Points on a hilly landscape, in no order, each with its height.
A ball rolls from a point to the lowest of its 2 nearest points, and stops where none of them is lower. Distance is the straight distance between rows; heights are no part of it.
K379: [ -7 -14 -17 -15   6  -4  -2   4  -9 -19   9   3   0  -5   9  17  14 -16
  19   7   3   1  -6 -21  18  15   2 -10]  h=32.9
K902: [ 17   7 -19  20   0  19  11  21   3 -12  11  24   5   2   2 -24   1 -11
  10 -16  16   2   9  12 -10 -22  -4  -2]  h=66.9
K503: [ 12  -8  13 -18  15  -1  12  22 -12   4  -7  20  46 -17   3  -7  -8   1
  27   8   7  -8 -22  16  19  17  14  -2]  h=46.5
K930: [ 15   1 -15 -25  12 -16  -6  14  14 -31  28  28  36 -15  -6  -6  -1  -5
  17   3 -18  13  -2   7  14  10  -1  14]  h=21.4
K358: [-13   5  11 -14  12   6 -11 -14  -7   8 -37 -16  29 -33  -1  33  -1 -24
  20  24  -5  22  12  11   4  14 -11  29]  h=22.9
K452: [-28   4   3  -4  15  17   0 -37  -2  -2   4 -16 -32   3  -1  22  -1 -24
   1   6 -10   2  19 -23   7  20  -4  -2]  h=21.7
K599: [ 20  13  -7  17   4   5   1  30 -13  27 -11  27  25   1  -1  -8   1  15
 -10   7  21   2 -22  11 -18 -11   3 -11]  h=41.5
K304: [ -5  11  26  -5  -6  17 -12 -28  -9  27 -18 -23   6 -10   2  35 -16  -5
   2   7 -10  12  -2  -2 -12  -1 -32  10]  h=66.3
K431: [ -5  -6  36   4   4  -4 -12 -26   2  -6   4 -12  -6  22  17  15 -11   0
   5 -12  -9  -1   3  -6   9  -4 -18  16]  h=64.4
K472: [ -1 -15  11  18  -1  11  -1  19 -16 -10   3   2  14  -2  20 -10  -4   2
  12  -2  26 -14 -23  11 -10 -11  -2 -19]  h=37.1
K345: [ 15  -8 -14  19 -33 -16  -3  18 -10  -5  15  -6 -16   5  -4 -11   9  -4
 -28  -8  13   4  -7   1 -11 -20  -4 -17]  h=45.5
K810: [ 16   6  -4  15  -3  -8 -24  15   0  -3  16  39   8   2   5  -6  13   4
  -9   3  -2   2 -11  -8 -27   8   3   0]  h=54.6
K722: [-11  -6  -2 -34   5  -5   8 -21   7  21 -16 -12  -5   0  -1  14  -2  20
   5   6  -2   0   7 -26  -8   2   5  -4]  h=52.9
K445: [-13 -11 -20 -27   5  -1 -11 -28  -1  -7   9 -14  -9 -14  -1  19  -2 -23
   5  23   2  13  11 -32  -5  28 -14  -8]  h=37.8
K672: [ 20   6 -27  26  14 -11 -20  22   6 -12   9  29 -13   6   1 -10  23  -9
   5   7   2  -7 -11  -4 -21   5   4  -6]  h=52.2
K414: [ -8   0 -16   3   9  -1  -1   5   4   2 -31 -19   9 -18 -13  14  25   7
  26  17   5   1  -5 -12   3  -2  17  13]  h=17.2
K673: [ -1  32   2  30 -16   5  -8  -6  13   8  -1  -1 -39  14 -23 -12   8 -11
 -32   4 -20  -5   3  12 -15   2  -3  -2]  h=18.9
K574: [ 13   1 -24 -12 -11 -19  -5   8  15   2  -6   5  15 -21   1  -3   0  11
  -2  -7  -7   8  -3  16   0   8   8  -1]  h=20.1
K666: [ -1   4 -15  -2  -2  15  15 -15  -8  22 -42 -31  -7 -19 -18  22  16  -4
  -2  15  13  13   1 -20 -20  -2  -5 -16]  h=49.8
K819: [  8 -23   1 -29  -7 -12 -14 -20  -2  -8 -16  -6  11  -9  15  13 -19  -7
  16  10 -17  15   9  18  15  44  -3   5]  h=65.0
K761: [  5   7  -6   6  -1 -19   2   2   5  12  11 -15 -23   4   4 -16   3 -18
 -34   4  -5   5   9 -10 -23 -15 -14   1]  h=59.3
K883: [ -6 -21  18   0  -2 -10  -3  12  -9  -8  -4  -5  26   1  25  -5 -12  12
  19  -1   5 -17 -12   1 -14  -6  -2 -10]  h=33.5
K285: [-11  15  -4  -9   4  -1  -9  20  -7  19 -13   2  39 -28   1  20  -9 -13
  23  22  -5  -3  -6   2  -6   8  -2  13]  h=39.9
K612: [ 11  -3  -2  39 -32  28  12  28 -30  12   4  21 -14  23 -18 -38  -4  21
 -13  -1  25  -7 -13   6 -17 -31  -9 -18]  h=60.5
K475: [ -3  -8 -31 -29 -18  14  -4 -14  -7  16  -9  -5   3 -20   2  20 -16  -3
   4  -1  -4   8  15 -13   8  27   3 -16]  h=35.8
K619: [-13   1  -3  16   6  -5 -25  -4   9 -25  -1  -1   3  -5   1  23   5  -3
   9  10 -15  -4 -10  11  -2   4  -1  11]  h=21.5
K517: [  1   7 -18  12 -18  -1  -7  -1   3  -3  -6 -13 -15  -8  -8   9  13 -11
 -11  -1   2   1  -8   7  11  -2  -4  -4]  h=38.9
K245: [-19   2  12   8  17  12  -3   2  -5   0 -42 -10  21 -21   5  16   6 -11
  22  13  -5   8  15  17  14   8   7  30]  h=27.8
K523: [-11 -12  -8 -16   0 -24 -14   1   3 -21  26 -16   2  -4  14 -15 -12  -6
  -3   6 -12   0  20   1  -4  19  -3   7]  h=21.6
K310: [  8  -2  -8 -17  -5   0  -4  15   4  -5 -14  20  24 -24  10   7 -12   4
  16  -8 -17  -4   0  25  11  27  11   0]  h=24.6
K510: [-11  -6   7   4 -18 -13 -16  -4   5  -9   2 -11  -1   0  23  -2 -13  -2
  -2  -8 -15  -6   6   2  -9  14  -4  -3]  h=25.8
K190: [  2 -11  24  -5  19   8  -3  -1  -6 -29   4  24  26  11  18  -4 -20  -3
  40  -6  -7  -1   8  13  10  15  -2   6]  h=19.3
K247: [ -5  -1 -11 -14  13 -17   2  -2  18 -12 -27 -13   2  -6 -13  -1  18   3
  18  20  -2   0  15 -12  -7   3  12  15]  h=22.2
K42: [-11  19 -10   2 -17  16   8  11   4   7   8  -2   8   9   3   7 -11  -8
 -15 -16  -5   5  14  -1  14 -13  -8   6]  h=34.6
K629: [ -8  15   6  10  -9  29   5  21 -16  19   5  12  35  -7   6   8 -10   3
   1  -6   9  -9 -29  14  18   3  -1 -11]  h=61.9
K360: [  5   7  21 -22   2 -21 -20  -7   4   6  -4   0  29 -17   6  12 -17 -15
   7   4  -8  14  -3  14  -2   2 -14  21]  h=21.9
K808: [ 12  -8 -19  14 -13   1   2   9  11 -25  57  15 -24  -9  -5 -31   5  -8
 -16 -17  -2  -3  10  -5   0   4   1   1]  h=16.8
K302: [-13  17  18  18   6   5   8   5   1   6   6  -1 -21  20   9 -21 -13 -10
  -9 -16 -11 -12  20 -10 -11 -11   0  -3]  h=42.4
K968: [-10  -7  -9 -37   0  -7   4   9 -15  18 -15  -1  38 -19  -6  18  -2  11
  28  27   2  -4 -15 -14  17  19  12  -7]  h=41.0
K650: [ -6  -6 -11  -7 -11   7  13   0 -11  34 -36 -27  15 -26   2  10   1   5
   7  10  11   1 -11   7  -1  16   5 -22]  h=47.0
K220: [ -7  -6  -5 -26 -25   7   8  -6 -12  26  -9   0   2  -3  13  10 -15  -1
 -14 -11 -11  14  16  -9  13  19  -6 -16]  h=33.6
K539: [-12  -4  16 -21   8   4  19 -20  -3  21 -21 -21  -4  10   0  17   5  15
  -7   0   3  -4  -6 -23  -1 -19  -6  -4]  h=54.5
K985: [ 21  16   3  24   6  13 -11  19  -7   3  -2  35  23  -1  -7   0  -6   7
   6   0  19   2 -23  26 -15 -22  -7   5]  h=37.3
K608: [ -8   7  -7   1  -2  -8  12 -22   9  14 -15 -38 -43  -9 -24  -1   6 -23
 -16   3  -9  -1  24 -19  -3  -5   6  -5]  h=63.7
K91: [ 13   8  17   7   3  -9  -8 -18  17 -19  40   4 -17   7   8 -26   5 -13
 -33  -3   6  11   2   6  -4   0 -14   8]  h=44.5
K684: [ 27  -6   0  25 -17 -10   2  20 -16  -6   5   9 -22  17 -19 -20   6   7
 -20 -10  22   5 -10   3 -10 -28  -4 -17]  h=48.6
K564: [  3 -14   3 -26  -3   1  -8 -20  -6  -7 -36   0  15 -23   0  31  -2  -2
  27  11 -13   9   7  19  29  38   9   6]  h=63.6
K750: [ -8   5  -7 -32  14  -3 -11 -26  20  -7  16 -25 -18  -4  -5  -6   0   8
  -8  21 -14  10  20   3   9  24  -1  16]  h=37.0
K688: [-15   5 -11  11 -11  31  23  -5  -7  32 -33 -24 -16  -2 -17  14  19   0
 -10  10   9   3  -6 -15   3  -7  -2 -21]  h=52.0
K965: [ -7  -6 -22 -30 -11  -6  -2 -12   0  -8  13 -15  -9   3   0  14 -21  -4
  -6  -2  -4  13  23   3  28   9  -4   8]  h=28.6
K999: [  9  15 -21  -7  18 -21  -3 -12  22  -8   7  -7 -17  -8 -11  -8  25 -16
 -18  15   4  13   6  -2  -2   8  -5   9]  h=41.9
K949: [  9   1  12  40   8  26   7  20 -26  10  -8  17 -18  26 -12 -31  -5  18
  -8   4  31  -7 -19  15 -18 -26 -11 -25]  h=56.4
K463: [ 17   7  -6   2  13 -19  14   4  12  -4   4  -2 -10  12  -9 -17   1   0
 -12 -13  18  -2   2  -8 -12 -37   7   5]  h=54.9
K178: [ -9  -4  -6  -6  18   3  26  15  -1  24  -8 -13   4  11   4 -13   7  13
   5  -1   9 -19  -8 -26   2 -10  17 -11]  h=70.0
K322: [  1   2 -15 -35   8 -15  -9   4  17 -14  16  14  24 -11  -6   7  -9   4
  11   9 -27  11   9  11  14  25   4  22]  h=25.1
K347: [-22  -6  15  -3   2  12   7 -24  -8   3  -5  -7 -23  16  14  14  -3 -10
  -4  -5 -15   5  20 -10  19  21   1  -7]  h=17.7
K541: [  6  17  -6   9   4   3 -10  20  -2   3  -6  13  29 -10 -19  18   5   8
  17   6   8  -8 -27  16   2 -18   6  11]  h=32.0
K886: [-14  -2   9 -18   3  13  26  -5  -9  26 -25 -28  15   2  -9  14   6  23
  -3   4  15  -4 -15  -8  13  -7   3  -1]  h=56.2
K791: [  2   4  14  11  -4   1 -18  13   0 -11  14  32  29  -9  19   3 -15  -6
   9  -9  -7  -4  -3  20 -10  11  -4   7]  h=19.5
K618: [ 12  -2  11  20 -38  10  -6  -3  -6 -11  28  21 -16  10  -1 -21   4  15
 -29 -22  -7  -4  -1   2 -13 -12   1   0]  h=60.0
K449: [ 11  -3 -25  -4   7 -18  -5  13  23 -28  21  11   0  -9 -13 -33   6   5
  17   4  -9  -8   7  -5 -17   2   7   7]  h=11.8
K499: [  0 -21   5 -30 -16   3  -3 -14 -17  12   3  12   8   6  16  19 -20  11
  -2 -12  -7   6   6   2  23  22   0  -9]  h=31.5
K101: [  3  10  17  33   6   7   3  17 -18  14 -25   7 -24  27  -7 -12  -2   7
 -15   6   6 -13  -7   5 -26 -26  -3 -15]  h=51.2
K778: [  4   3  15 -11  19  -7  -5 -18  21 -15  47  -7 -23  -4   6 -36   9  -9
 -27  21  -5   2   4   1   0  10  -7   6]  h=42.0
K197: [  9   3 -18  40  -6  15  -1  16   4 -33  19  10 -35   4 -20 -10   8  -7
  11 -17  10 -16  -7   6   1 -19  10  -9]  h=28.3
K38: [ 10   3  24 -11 -34  -4   2  -3   0  26  -2   4  16   6   1   5 -10  15
 -25 -26  -6   8  -4  14  -2 -12  -7   9]  h=56.1
K415: [-23   6  -6   1  -2   2 -23  -9  13 -30  18 -14  -9  -4  -1  16  -5  -2
  10   3 -17  -6  -1  12  15  14  -4  15]  h=25.9
K919: [ -2  11 -10 -28   5 -10  -9 -21  23  -3   9 -17  -8  -7  -9   3   9  -5
 -20  12  -5  19   7   2   0   3 -11  13]  h=39.3
K235: [  4   4   2  24  -6 -10 -21   5  -5  12   7  21 -13   8   1   0   7  17
 -21   3  -3  -5 -11  -2 -30  -5  -1  -5]  h=56.7
K794: [ -4 -11  24  11 -30 -13  -4  -8 -10  22   2 -10 -13  14  19   3  -4  -2
 -38  -2  -5  -2  -6 -14 -20 -14 -20  -8]  h=63.4
K990: [  4  -7   0 -24  -3 -18  -8 -25   7  12 -14 -11  -4 -12  15   2   4 -10
 -10  14 -12  12   5 -17 -26  17 -14 -10]  h=49.9
K3: [  2  -1  22   9   5  19  16  -6  -6  -4  -9  16  11  11  25  -9 -10  -1
   9 -21   7  -4  -1  13   8   1  -1  -9]  h=7.7
K432: [ -4 -11  -6 -28  -1 -20   8 -13   6  17  -6 -11 -11  -8   4  -4  -4   8
 -12   5 -12   3  16 -27 -24   3   3  -5]  h=51.4
K483: [ 20   0   2  14  23  15  19   6   4 -21 -22  14   1   4  -2 -15  19   0
  22  -7  19  -1   1  10   4 -19  15  -6]  h=54.7
K328: [ -6  -4   4   7   6   8 -12  -4   9 -44  26   0  -8   3   6  -7 -12  -4
  10 -11  -6  -7   8   9  14  -2  -7  15]  h=27.6
K738: [ 19  -6  -3  -5  14   1  20  25  -1   4 -23  14  35  -9  -1  -9   6  15
  20   2  21  -9 -29  18   3   2  16  -5]  h=49.5
K210: [-19  -9 -18 -25   1 -17 -19  -6  -5 -15  32 -24  -4   4   8  -3 -26  -9
  -1  18 -12  10  25   7  15  12 -14  17]  h=25.2
K957: [ -3 -23  18 -27  15 -24   2 -11 -14  -5   3  -6   9  16  26   5 -16 -11
   7  -2   5  10  13 -11  12  -5 -15   5]  h=66.7
K846: [ -1  -7 -16 -16   8 -22  -7  10  21 -32  38  -6  -7 -10  -3 -28  -4   2
   2  11 -11  -4  10   0  -4  13   0  10]  h=17.3
K460: [ 18 -12   7  -2 -12  -4   2  18 -15   3  24  28  36  -2  14   1  -7   5
  -6 -14  10   1 -16  -3  -7 -18  -3   2]  h=43.5
K972: [ -4  -8   3 -15  -6   9 -13 -34  -3  -4 -31 -19   2 -26  -6  37   3  -1
  17   5  -4  10  -3   2   9  24   1  -2]  h=62.1
K196: [  4  -4  11 -24  16 -12  -3 -21  21 -18  29 -22 -31   3  12 -27   9   1
  -9  21  -6   4  16  18  14  33  -7   9]  h=39.5
K19: [-10   8  -8   8  17  -7  -8  24   5   9   5  10  11   7   1  -6   3  11
   9   7   6 -16 -15 -13 -20 -24   4   0]  h=73.2
K126: [ -7   3   7 -16  10 -10 -16 -18   4   1 -11  -9  17  -9   4  21  -4  -9
  10  14  -8  22   7   3   3  13 -15  23]  h=18.0
K952: [  2 -27   8 -21  16  -6   3   3 -13 -33   0  10  23  20  12   0 -23  -8
  40   3   1   6  18   7  23  18  -1   6]  h=23.4
K43: [ 17   7 -23  -6 -23 -17  -5   9  11  -2  17  13   5 -11   4  -8   8  -3
 -26 -11 -10  13   2   6  -7   6  -6  -1]  h=15.7
K866: [ 16 -19   0  16 -15   8  -7  18 -17 -16  14  26  19  -5   6 -10  -5  22
   5  -5  17 -10 -23   9 -13 -16   2 -15]  h=40.5
K313: [ -9  -9   5   5  10   2  19  21 -12  20   2  -1   8  12   6 -15  -4  21
  -9  -1  16 -19 -14 -20 -16 -22   5 -12]  h=71.4
K273: [ 15  15  15  24   2   2  -6 -17  22 -26 -10   4 -37  11 -21  -7  10   9
  -9  -6  -6  -1   4  25   0  -5  11  11]  h=32.2
K533: [  7   0  15  17  15  -1  -1 -15  17 -22  -3   3 -22  10  -6  -7  11  16
   9  -9  -1  -7  -3  12  -5 -20  11  10]  h=34.2
K332: [ -3   8 -31  14   0   8   1  20  11  -8  -9   1  -1  -6  -7   9  13  -6
  12  -9   0  -8   3  -1  21  -3  12   3]  h=35.2
K628: [ 13  -2   8 -15 -13  -1  14   8  -3  23 -10   3  18   3   8 -14  -5  18
 -17 -17   6   7  -7   7   1 -10  -3 -12]  h=54.3
K350: [ -8 -11 -19 -26   6 -20 -14 -19   2 -21   7  -2   7 -10   0  16  12 -15
   9  22  -5  11   2 -19  10  27 -10  -5]  h=35.6
K789: [-10 -11  16  10 -14  -2 -10   2  -5   4 -10 -16  -4   8  14   1 -10  16
  -2  -6  -5 -19  -7   2 -13   0  -1 -15]  h=29.5
K419: [ -2  -4  20  -3  -1  12  16  -9  -5  -3  -7   5 -15  16  17  -4   1  -1
   1 -23  -4  -1   6   3  17  14   7 -14]  h=13.1
K623: [-14  -3 -20   3  -3  21 -13  -7   8   0 -40 -21   1 -41 -15  26  19   0
  20  23  -2  11  12  -3   0  11   9  19]  h=11.4
K763: [  3  15 -23  16 -20  17  20  16  -9  33 -25 -17 -15   8 -19  -2  27   3
  -9   4  15  -7 -22  -5  13 -10   3 -19]  h=49.6
K506: [ -6  -3  13 -13   8  -1  -5  -3   2  -8  20  17   7  18   5   4  -9  13
   7 -16 -12  -7   1 -20   1  -6   7   5]  h=36.5
K429: [-13  -3   8 -30   9   1  -4 -36  13  11  30 -24 -34   5   0  -8  -9   0
 -21  14 -19   9  27  -8  -3  23 -11   8]  h=34.7
K44: [-19  15 -18 -11  -9  -3   4   3  14  -1  20 -15 -14  10  -2  -5 -15  -5
 -14 -10  -9   7  23  -3  20  -9  -2  12]  h=31.7
K943: [  7   5  22  14 -30   6  -5  -5   3   9  10  18   4  18   3  -3   0  10
 -30 -20  -9  13  -7  10  -9 -21 -10   6]  h=57.8
K961: [  2 -12   1   5  19  -9  24  14   2   1   3  -1 -19  10  -6 -12   7  -1
  14 -12   6 -19   3 -30  -1 -13  22 -16]  h=68.5
K500: [  3  -6  12 -30   3 -12  -3   6 -10   4   5   8  38 -10   7  11 -26   1
  13  -2  -3   8  -3  10  15   1  -3  15]  h=26.0
K757: [-25  16   4  11  13   6   2 -14   9   4   2  -8 -23   9  -6  16  10 -23
  -9   3  -9   1   9 -17  -3  -4  -4  10]  h=26.3
K284: [  5  12 -10  21 -14  30  12  23  -7  15  10  23  25   2  -5  -6  -5  12
   3 -18  10 -10 -18  17  15 -11   5 -10]  h=63.5
K477: [  7  -2 -17  26  -1   0   3  18  10 -17  32   1 -29  -2  -9 -21   0  -7
   4 -11  -3 -16   7  -6  -8  -2  16  -7]  h=22.1
K592: [-10   3 -10  -8   2  13   3   6   2  -9  -9  17  15   0   5  13 -15  -2
  12 -13 -16   6  10  21  31  18  11   7]  h=28.4
K156: [ -2   1 -10  19   8  -1  -4  -2  -2   1 -26 -15 -16   0 -19  23  30   8
   6  17  11  -9 -19  -7  -1 -19  17  -2]  h=23.8
K433: [  2  -7  16 -35   8 -11  10  15 -21  11 -10  16  52 -11  -7  13 -10   9
  43  28  -2  -2 -19  -4  20  25   8   3]  h=43.6
K667: [ 17 -10  12   4   4 -29   3   3   4  -3   0  -6  -6   8   6 -19   1  -7
 -21  -8  10   1   6  -9 -18 -25  -8  -1]  h=57.0
K439: [  4   8 -26  28   6  17   7  17  14 -18  -5  -7 -24  -4 -23  -3  19  -5
  17 -11   5 -13   2   5  15 -10  17   4]  h=34.1
K331: [ -2  -4  40   2 -10  -6 -10 -30   5   4  28  -7 -19  21  16  -1 -17   6
 -16 -15 -19   0   8  -9  -2   4 -18  18]  h=63.1
K105: [ 13   0 -13   5  17  19  28  25   2   0  -5  14  22   1   7 -17  14  10
  31 -13  17 -11  -9  -1  10  -6  15  -9]  h=52.3
K567: [ -6  14   4  19   7   2 -19   5   5 -15  -6   1  16 -11 -16  30   7   3
  18   5  -6  -2 -20  26   8 -14   1  25]  h=26.9
K151: [  2  -8  15 -26 -18   4  -7  -5 -18  15   8   8  24   0   8  27 -37   9
   2 -15  -4   5   0  16  32  -1  -3   6]  h=29.0
K585: [ -6 -11  15  10  19   5  17   6  -9 -18 -26 -10   9   3   4   0  18   8
  24   0  24  -7  -6   3  17  -7  16  -4]  h=57.1
K330: [-18  -7  17 -15   2  18  24  -8 -18  37 -14 -27  30  -5   3  11 -11  16
  -5  13  23   1 -28  -2   9   7 -11 -13]  h=57.9
K502: [-19 -11  -3  -3 -12  21   6 -23 -13  -2 -27 -25  -3 -13  -2  29   7  -1
  11   4   6   5  -3  -5  20   5   3 -10]  h=60.7
K882: [  7   5  12  36  -1   3  13  12  -2  -1  -9   6 -26  15  -1 -26  -3  -3
  -7 -14   1 -13   9   2 -21 -13   5 -14]  h=46.4
K733: [ -4 -10  30  -8   2  -1  -3 -16  -4  11   2 -15  13  20  25   9 -30  -1
   6 -13  -5   7  16   4  17  -4 -25  14]  h=65.5
K450: [  5  -4  24   8   8  24   4   8  -8 -10   0  24  32  -3  21  -4 -17   0
  28 -12   6  -6  -4  28  -1   1  -2   0]  h=13.8
K230: [ 27  -2  -5  21   3  -5  18  14  -5  -6   9   6 -25   8 -27 -26   5   4
  -1 -14  25  -6  -2  -4 -10 -46   2 -12]  h=51.8
K589: [  8  -2 -12   0 -21  -5   5   7 -12   9   2 -12  -3   7   1  10   9  -8
 -26  -3  11  10 -18  -5  10 -20  -7 -18]  h=42.3
K823: [ -7  -4 -10 -14  37 -16  12  -2  14 -26 -12 -15  -4   1 -10 -16   5 -10
  28  13 -11  -2  24 -13   5   3  17  19]  h=27.0
K543: [ -1   2  14  18   0   8 -19   0   8 -33  30  17   7   0  14  -7 -15  -3
   2 -10 -12  -1   5  17  -5   9 -13   9]  h=23.9
K307: [ 18   4 -25  -6   8 -10  -5  26  24 -26  27  22  20 -12 -14 -13   2   0
  22   0  -4   0   0   1  -1  -4   0  15]  h=17.1
K159: [ -7   8  -7  -1   1  -2 -16   6  -3  21 -28   8  27 -27   9  18   5  -2
  18  15  -5  -3 -14   6 -14  20   9  -4]  h=42.6
K828: [ 13  13 -13  22 -18  30  12  31  -6  15  10  32   6  12   2 -13   7  -4
  -9 -19  12   1  -2  -2   0 -13  -1 -13]  h=65.1
K753: [ -1   1 -15 -13   5 -16  15 -16  16   1  11 -28 -38  -4 -19  -1   5 -14
  -9  -6  -4  -2  16 -20  17   0   5  -3]  h=65.4
K37: [  9  13 -13  21  19 -11   1  -2  18 -12  -1  -6 -32  -4 -13  -7  28 -16
  -6  15   5   3   3  -3  -8   4  10   4]  h=44.6
K312: [  0  11  -9  13   4 -21  18   3   5  22   1 -22 -33  -6 -10 -16   7 -32
 -23   8  -2  -3  18 -16 -20  -7   5  -7]  h=61.4
K923: [-15   4  10   7  -3  23  27   7 -20  29  -3  -5  36   2   5   5   3  -2
 -14   1  24  -4 -37  11  17   7  -6 -14]  h=59.9
K568: [-26  23  -9  -2  30   0  -2  -5  16  -5   8  -8  -3   5  -2   9   9 -14
   4   9  -5   4  15 -14  -2  -2  -1  28]  h=26.6
K329: [ 20  -2   2  -3  -4   8  24  11  -6  16 -24   6  28  -7   6 -17   7  14
  -6  -6  22   0 -21  25   7   8  11 -21]  h=52.1
K221: [ -5  -4  28   4 -28  -4  -6 -19  -1  18  21  -2 -23  14   7  -5  -4   9
 -30 -13 -23  -9  12 -20 -25  -3 -12   7]  h=61.7
K917: [ 13  -2   9  34 -15  15  -6  -3  -4 -25  30  29 -30   5  -4 -33  -6  -2
 -13 -19   5  -3   8  12 -28 -16  -5  -7]  h=62.5
K586: [  3  -2  -2  -9  -7  -1  -5  -4  -9  22 -39 -13  22 -23   3  15  10   5
   9  24   6   2 -16   3 -17   8   9 -13]  h=45.0
K144: [ -3  21  19  22 -11   3  -2 -23  13   1 -13  -5 -32  15 -18  -3  12   7
 -16  -8 -18  -1   4  17  -3   3   7  -1]  h=26.7
K327: [ 10  -4  -3  28 -11   6   6  26 -20   4 -14 -12   6   9  -7 -14  -4  11
  -2   5  28  -9 -31  18  -5 -14  -1 -17]  h=42.1
K662: [-18   4 -13   1   8  22  11  15   4  -8 -13  -3   4  -2  -1   2   0   6
  21 -11  -8 -10   9   5  27   0  23   5]  h=32.1
K186: [ 17   6  22  -1   1 -20 -14  -6   5   3  -9   6  20  -2  15   4   4  -7
 -10  -3   3  14  -5  19 -10  -4  -9   6]  h=26.2
K56: [ -7  18   2  16 -20   2  -7  -5  12   4  26  -2 -37   3 -13 -28   0  -3
 -38   1 -23 -11  13   6  -9   9   2   0]  h=26.4
K894: [ -6 -21   0 -29  24   2   5   1 -22 -13  -8  11  21  19   9  16 -17  -9
  25   7   4   5  15   5  39   8   4   9]  h=27.1
K512: [ -9   1   4 -10 -25   0  -2 -16   4  16  21   7 -15   4   9  -5  -6  10
 -34  -9 -25   2  18 -16 -14  13  -4   3]  h=60.4
K705: [-22  11  -2 -23  30   0  -3 -18  12   6 -10  -2  11   1  -8  20   7 -11
  16  12 -13  17  21 -15  12   6  -7  33]  h=22.3
K907: [  6  15   4  19   8  -4  -9   9  -7  24 -25   9 -16  15  -3   7   8   7
 -21  11   5   0  -9   3 -31 -17  -5  -8]  h=55.0
K892: [-11 -21 -11 -17  11   1   6   1 -18  -7  -1   4   7  10  13  23  -9 -19
  16  -2   9  11   6  -9  35  14   2  -4]  h=30.1
K842: [-12  11  -8   3 -18   4 -13  -5   6  26   4  11  -7  -1   1   9   7   1
 -27   2 -10   2  -5 -18 -19   3  -5  -3]  h=58.8
K998: [-11 -14   7  16  -3  12   9  -5 -13 -10 -24 -20  -6  -3   8  19  13  -6
  10   4  10  -7  -7   7  24   6  15 -14]  h=59.2
K600: [ -2  -7  -2 -24  -2  -5  -1  -6  -4   2   5  16  12   3   6  11   0  24
   7 -13  -1  -6  -6  -8  13  12  10  -8]  h=33.9
K435: [  7   4  26   4  19 -10  -8  -6   2 -11 -16  10  22  10   7   5   4  -2
  16  -1   7   5  -7   4  -9  -9  -1  11]  h=30.3
K595: [-11   4  17  -2  16   3   7  -1   9   0  28  14 -13  16   6 -12 -12   1
  -5 -22 -11 -12  18 -24 -11 -11   3   9]  h=39.1
K708: [-11  10   0  -8  13  -2  -8  21   3  -2  -2  19  45 -10 -13  17   3   6
  30  16  -3 -11 -19  -5   0  -2   8  11]  h=36.2
K524: [-19   9  15   3   0   4   2 -25  16   7  25 -19 -42   4  -5 -15 -11  -4
 -24  -2 -22 -10  19   1   7  19  -4   8]  h=31.6
K354: [ 17  -9 -21  -6 -10 -14   0   8   5 -13  28  12  -6  -2  10 -15  10  -4
 -17 -14  -2   1   2 -14  -4   2   3   3]  h=11.3
K880: [  4   6 -25  20 -12   6  13  26 -14  32 -16 -16   9   3  -6  -5  12  12
  -8  10  25 -12 -26  11   2  -5   2 -21]  h=46.3
K963: [ 13   8 -21  33  15 -19 -13  16  -3  12  -6   8 -39   7 -14  -5  21  -8
  -4  16   6  -1  -3  -6 -23   2   5  -7]  h=48.4
K960: [  2   1  -4  -3   1  -9  -7 -16   5  13 -35 -21  -6 -19  -6  14  18  -4
  -6  19   3  11  -5 -10 -26   1  -3  -7]  h=47.6
K226: [ 26 -13  14  41 -11  -5  -2   5 -18 -11  26  26 -41  10 -21 -42  -7   0
 -28 -13   9  -4  15  -4 -31 -18   0  -9]  h=65.3
K587: [ -6 -12 -35 -40  -4  -3   0   3 -11  13  -5  -6  19  -7  -5  25  -6   6
  21  15   5   5   4 -26  17  13   1 -11]  h=38.5
K128: [ 10   1  -6  12 -17  31  13   7   0 -20  24  28  12  -4   6 -20 -19  -2
   9 -28   7   3   8  10  -6 -17  -9   0]  h=68.3
K596: [  1   2  11  15  17  -3  -9 -14   5 -13 -14  -3 -14  13 -19  13  21  20
   4   4   8  -4 -18   0  -6 -24  16  10]  h=29.6
K174: [ 14  15   8  16   3  -4  -6 -14   9 -17  33   8 -30  15 -19 -13  11  -9
 -33  -9   3   8  -4   3  -3 -10   1  -3]  h=47.3
K385: [  1 -14  -7 -10  10 -19  17  -2   4 -17   6 -17 -28   6  -6 -13  -3  -2
   6 -13   3  -9  15 -12  12  -7  19  -8]  h=67.0
K152: [ -6   0  20   1 -14  -3 -11 -26  -2  25  -5 -23  -8   5   6  20  -8  -9
 -21   4 -11   7   7 -17 -23 -12 -35   0]  h=64.9

Call two points neighbours if one is among the 2 nearest of the other. Go from one point of each pair to the other, from neighbour to neighbour, staying as low as possible. Name the highest point that can't be avoided.
K126 / K3 | K568
K623 / K673 | K533
K449 / K354 | K322
K619 / K3 | K328

Where does a ball stop that starts at each point below?
K917 | K126
K313 | K354
K589 | K354
K972 | K126
K866 | K449
K284 | K619
K37 | K673
K688 | K449
K595 | K126
K960 | K619
K650 | K619
K350 | K3
